A landscape with many peaks, sampled at points; each row gives a point and its height.
From any point a climber steps to the highest of the 3 points nearest to it. It stops when none of these is higher. Distance is the straight distance between rows; heights are no part of it.
q_724: [126 165 151 141 113 179  69  96 112 107 103 154 151 136 171 165  63 131
 127 157 121  77 144  97]  (h 753)
q_545: [120 150 140 147 146 129 104  98 126 123 151 116 107 139 144 170 112 112
 107 108 125 114 152  93]  (h 672)
q_493: [114 111 131 140 156  78 106 122 119 151 168 116  77 134 125 159 148 103
 124  93 148 153 129 120]  (h 436)
q_705: [ 79 108 102 136 109  65  58 173  84 166 116 161 145 154 153 125 121 111
 132 130  72 117 151 140]  (h 461)
q_901: [ 74 145 110 154 115  95  44 161  99 142 138 187 169 130 149 137  92 133
 118 121  62  97 154 128]  (h 376)
q_605: [152 129 110 123 102 195 161 138 164 108  85 140 196  83 107  70 104 151
 127 163 148 130  92 159]  (h 457)
q_568: [142 123 119 135 135 135 178 135 148 121 168  91 107 131 107 103 188 127
 105 100 129 158 134 146]  (h 550)
q_773: [107 112 127 124 147  46 170 140  82 117 130 128 126 195 122 105 159 128
 150 147 128 111 121 118]  (h 567)
q_186: [100 130 134 137 135 105 165 128 101 115 129 115 141 189 133 111 133 107
 121 147 125 102 133 121]  (h 666)
q_810: [145 141 119 145 122 156 172 127 145 108 139  92 127 148 138 110 143 125
 105 140 139 140 135 139]  (h 664)
q_3: [106 123 134 114 145  46 210 138  97 112 144 120 119 180 107  94 196 144
 168 151 129 144 115 141]  (h 504)
q_930: [ 73 151 125 145 112 123  46 135 100 151 135 174 169 136 154 151  81 127
 112 123  52  69 164 123]  (h 430)
q_557: [160 164 122 130 171 179  93 101 154  86  91 179 209 104 138 112  56 150
 151 197 173 108  87 135]  (h 676)
q_246: [123 125 129 149 153 108 138 117 138 137 177 113  90 133 113 132 167 118
 120  95 146 170 143 130]  (h 434)
q_492: [ 70 143 133 134 120 140  78 123 105 126 116 144 162 171 142 152 107 115
 112 145  98  74 131  99]  (h 583)
q_157: [105 102 140 122 165  58 139 125 125 150 174 118  68 148 105 127 189 119
 145 112 155 171 122 133]  (h 433)
q_262: [100 157 139 119 132 182  65 111 117  96  77 154 176 154 160 152  75 114
 126 187 127  75 115 103]  (h 693)
q_521: [119  97 149 119 168  85 153 130 140 131 201 115  69 125  88 115 218 133
 145 103 150 185 116 166]  (h 408)
q_490: [143 172 146 133 123 175  85  88 145 103 122 127 134 117 168 163  64 133
 131 151 154  93 140  94]  (h 732)
q_717: [152 108 112  88  82 183 217 151 130 121  93 107 172  97  86  68 141 150
 119 140 125 132 105 163]  (h 476)
q_884: [152 164 127 144 124 181 131 111 155 105 136 100 129 100 170 138  96 138
 119 131 165 150 119 118]  (h 710)
q_714: [157  88 114  65  85 192 204 149 136 135  56 119 156  70  68  72 123 147
 115 118 131 129 111 150]  (h 440)
q_638: [138 140 125 154 129 130 148 115 137 108 149  99 112 149 126 118 150 122
  99 122 141 129 135 126]  (h 645)
q_135: [120 133 132 161 146 106  96 116 102 123 131 132 127 160 137 158 133 103
 110  99 114  97 145  95]  (h 660)
q_143: [102 148 135 144 119 116  67 125  91 154 117 158 143 140 140 167 102 104
 113 115  72  87 157 111]  (h 509)
q_394: [ 97 112 131 148 154  76  80 132 101 154 146 131  99 132 131 164 126 113
 130  91 110 118 139 104]  (h 650)
q_291: [107 148 127 137 114 150 116 101 116 109 112 124 164 169 150 145 111 105
 111 163 129  94 133 115]  (h 747)
q_827: [ 90  77 153  97 141  42  89 125 134 158 151 122  39 144 117 156 182  97
 159 104 137 177 112 141]  (h 459)
q_767: [157  89 124  82  99 193 183 147 150 145 112  94 127  67  62 102 192 136
  99  93 116 150 117 146]  (h 399)
q_301: [107 133 138 146 139 103  70 117 102 158 148 138 112 113 144 182  90 131
 112  88 108 106 172  98]  (h 638)
q_874: [117 154 142 144 133 137 101  99 122 131 127 120 135 156 155 166 112 105
 117 118 128  88 150 100]  (h 677)
q_335: [173  90 102  85 105 204 178 138 155 146  73 121 157  58  65  92 131 151
 114  99 146 140  90 146]  (h 377)
q_133: [168  82 132  73 101 194 206 149 137 150  83  97 136  74  68  95 171 141
 100 102 122 144 122 145]  (h 415)
q_639: [169 152 121 136 123 185 132 110 151 102 108 128 166 100 151 103  80 136
 130 155 167 143 105 141]  (h 688)
q_339: [171 146 128 136 131 200 126 114 181 108 124 127 138  62 157 149  83 157
 131 125 164 152 121 140]  (h 731)
q_62: [149 132 123 119 114 139 207 149 139 132 161 101 129 115  99  86 190 144
 115 129 114 152 144 135]  (h 414)
q_851: [129 152 162 128 120 171  81  94 133 119 123 138 120 109 177 203  54 148
 131 123 141 103 151  92]  (h 527)
q_757: [ 70 130 122 148 123  88  72 141  79 149 117 159 160 169 137 137 112 103
 108 120  87  75 150 120]  (h 515)
q_11: [152 158 138 138 127 181 108  91 149 103 117 126 149 129 164 160  72 133
 132 166 155 120 121 103]  (h 723)
q_85: [144 149 128 153 132 156 132 107 142 112 126  88 130 147 142 140 118 119
 111 127 140 130 132 118]  (h 644)
q_126: [ 99 118 114 139 108  62  47 169 100 169 124 156 112 104 154 150  96 114
 134  98  66 129 163 131]  (h 337)
q_170: [137 143 120 134 125 180 159 127 173 118 160  89 112 107 127 121 153 132
 116 112 139 162 126 133]  (h 690)
q_487: [132 148 141 129 128 178  75  94 139  89 100 151 161 146 162 167  65 125
 131 170 137  88 129  97]  (h 745)
q_904: [136 108 119 131 135 152 180 142 164 138 169 104 113 106  92 109 203 131
 109 102 116 163 132 150]  (h 479)
q_174: [168 127 103 111  95 192 175 149 156 122  88 117 172  86 102  68 112 150
 117 132 141 135 106 163]  (h 526)
q_134: [155 131 107 120 121 215 156 136 179 128 136 105 141  58 126 120 132 146
 108 110 148 166 109 155]  (h 605)
q_334: [176 132 108 120 105 210 158 127 167 132  97 113 163  81 105  93 103 149
 126 120 151 153 106 148]  (h 582)
q_565: [125 139 141 160 140 125 140 112 124 119 137 116 129 161 129 137 126 102
 115 122 133 114 148 102]  (h 647)
q_412: [ 90  80 153  84 133  29 134 131 126 156 134 132  34 165 121 131 182 110
 178 135 128 162 121 138]  (h 416)
q_362: [161 115 108 114  97 203 172 149 163 143 120 113 154  81 100 100 137 146
 109 113 138 156 120 160]  (h 573)
q_17: [101 131 138 142 152 112  92 100 120 148 161 117  92 126 135 189 116 116
 107  83 127 122 153 100]  (h 667)
q_961: [146 174 136 130 137 191  88  95 139  79  92 153 189 120 154 140  63 141
 139 184 171 105  99 121]  (h 694)
q_679: [ 95 153 136 143 114 160  62 108 110 127 112 145 158 139 168 168  89 111
 116 136 100  70 150 102]  (h 720)
q_561: [102  92 162  88 123  23 164 144 103 136 121 132  73 181 125 104 183 113
 190 145 130 149 111 120]  (h 431)
q_533: [118 103 134 131 148  54 109 126 103 151 134 125  85 175 124 133 146  93
 132 110 122 125 140 105]  (h 497)
q_268: [ 84  82 127  95 110  26 114 161  75 143 106 155  98 181 132 113 156 111
 183 143 102 105 123 129]  (h 382)
q_934: [131 123 121 131 135  79 225 143 109 114 156 103 116 162 102  85 191 145
 145 141 112 153 128 142]  (h 473)
q_513: [ 96  96 134 113 147  51  77 144 114 156 140 135  48 134 135 165 145 106
 135  85 105 153 131 127]  (h 486)
q_586: [176 161 107 137 141 191 118 103 152 101  99 142 186  81 130  99  69 156
 129 164 161 130 105 156]  (h 680)
q_263: [ 96 123 118 129 138  81 120 137  76 126 118 141 139 186 132 122 136 101
 126 126 108  72 143 113]  (h 709)
q_51: [ 98  99 119 129 117  45  52 166 100 177 130 162  87 120 140 148 124 106
 134 103  80 130 137 133]  (h 467)
q_204: [148 116 117 118  86 165 197 140 153 102 112 107 174 125 121  77 128 145
 117 164 139 129 108 158]  (h 450)
q_409: [119 109 137 143 156  63 149 129 119 140 159 116  85 159 115 125 165 109
 128 118 146 148 136 122]  (h 474)
q_603: [195 152 107 130 137 210 121 124 174 124 105 147 153  36 123 124  84 167
 134 122 162 150 110 145]  (h 695)
q_489: [137 131 112 119 107 123 236 149 128 112 140 111 148 140 101  74 195 156
 128 146  97 139 129 139]  (h 273)
q_630: [ 94 124 129 140 132  75  68 134  81 159 123 151 126 144 134 143 109 102
 134  97  90 100 144 112]  (h 589)
q_402: [119 107 146 126 154  56 174 136 125 132 159 122  78 160 111 100 191 133
 159 136 153 162 129 134]  (h 441)
q_671: [101 106 134 132 139  54  49 143 115 171 139 155  67 116 140 177 120 109
 132  74  88 135 145 121]  (h 553)
q_780: [150 158 114 126 126 183 133 129 162  84  92 138 194 130 137  99  91 133
 132 195 169 113  96 147]  (h 546)
q_389: [171 120 124 114 125 214 141 139 173 138 111 121 136  40 106 114 101 166
 121 104 151 161 103 147]  (h 649)
q_158: [129 126 122 135 149  81 197 133 111 113 147 114 122 177 108  87 186 130
 134 145 134 128 126 134]  (h 539)
q_643: [102  97 122 126 119  41  76 155  95 159 116 156  98 169 136 132 141  99
 136 111  98 105 139 128]  (h 419)
q_39: [183 158 114 138 138 184 124 101 169 102 105 152 165  76 140 120  71 158
 148 147 165 146 107 139]  (h 704)
q_649: [190 165 127 139 145 186  97  94 152  88 109 160 149  78 160 144  49 170
 156 150 182 129 121 127]  (h 740)
q_110: [105  83 127 108 133  32  88 139 109 164 137 133  59 149 118 149 163  96
 153 113 109 147 137 127]  (h 466)
q_625: [134 108 132 136 157  90 188 138 133 141 170 113  87 140  97  98 213 137
 136 128 144 170 120 153]  (h 300)
q_880: [ 90 146 113 159  92  56  27 184 112 146 155 181 140 107 176 158  83 141
 137 111  46 144 162 151]  (h 28)
q_99: [164 155 149 128 125 177  75  72 138  90 117 158 147 112 165 163  45 153
 143 164 162 101 123 103]  (h 691)
q_748: [116 132 129 136 145  70 163 123 103 128 140 124 112 180 118 113 160 122
 135 131 123 114 119 124]  (h 604)
q_628: [127 121 142 123 158  54 191 142 113 144 160 111  93 160 103 101 196 141
 167 141 126 159 116 142]  (h 478)
q_875: [150 152 124 141 109 174 150 123 142  96 114 113 170 137 131 108 108 125
 110 150 156 126 120 139]  (h 652)
q_636: [161  70 126  67 104 208 174 130 149 159  98  99 135  49  56 120 158 135
  96  89 148 161 104 136]  (h 394)
q_506: [137 149 128 120 139 186  97 111 152  82  99 149 187 124 141 124  51 126
 134 205 174 103  89 120]  (h 670)
q_422: [149 124 111 102  95 173 211 161 136 130 125 102 144  98 102  82 184 142
 116 125 111 140 130 141]  (h 293)
q_123: [154 147 120 136 109 191 139 111 162 115 123  95 130 104 149 120 119 130
 109 117 157 152 118 125]  (h 702)
q_685: [117 108 151 100 142  28 179 139 121 135 149 126  64 176 109 111 193 135
 179 147 140 160 120 139]  (h 454)
q_974: [145 120 124 148 146 130 185 142 129 124 178 100 105 145 112 106 177 131
 125 119 131 155 131 147]  (h 422)
q_261: [ 97 145 134 146 123 100  49 139  94 153 133 153 125 106 142 189  84 129
 119  89  69 100 163 108]  (h 540)
q_774: [144 129 115 138 122 152 197 131 150 120 157  89 134 140 117 101 182 129
 108 129 126 135 126 145]  (h 614)
q_623: [113  91 140 131 150  35 149 145 102 131 139 131  90 180 119 122 157 105
 146 132 135 120 116 120]  (h 537)
q_612: [130 160 143 143 137 159  98  93 133 122 145 118 107 127 167 188  93 121
 111 116 135 120 137  89]  (h 665)
q_536: [106 153 146 143 116 155  60 116 107 129 114 154 146 127 161 189  64 132
 116 130 102  79 161  95]  (h 730)

For each start below, name the point where the climber stops.
q_636: q_339
q_827: q_874
q_143: q_874
q_335: q_339
q_422: q_339
q_605: q_339
q_261: q_874
q_493: q_874
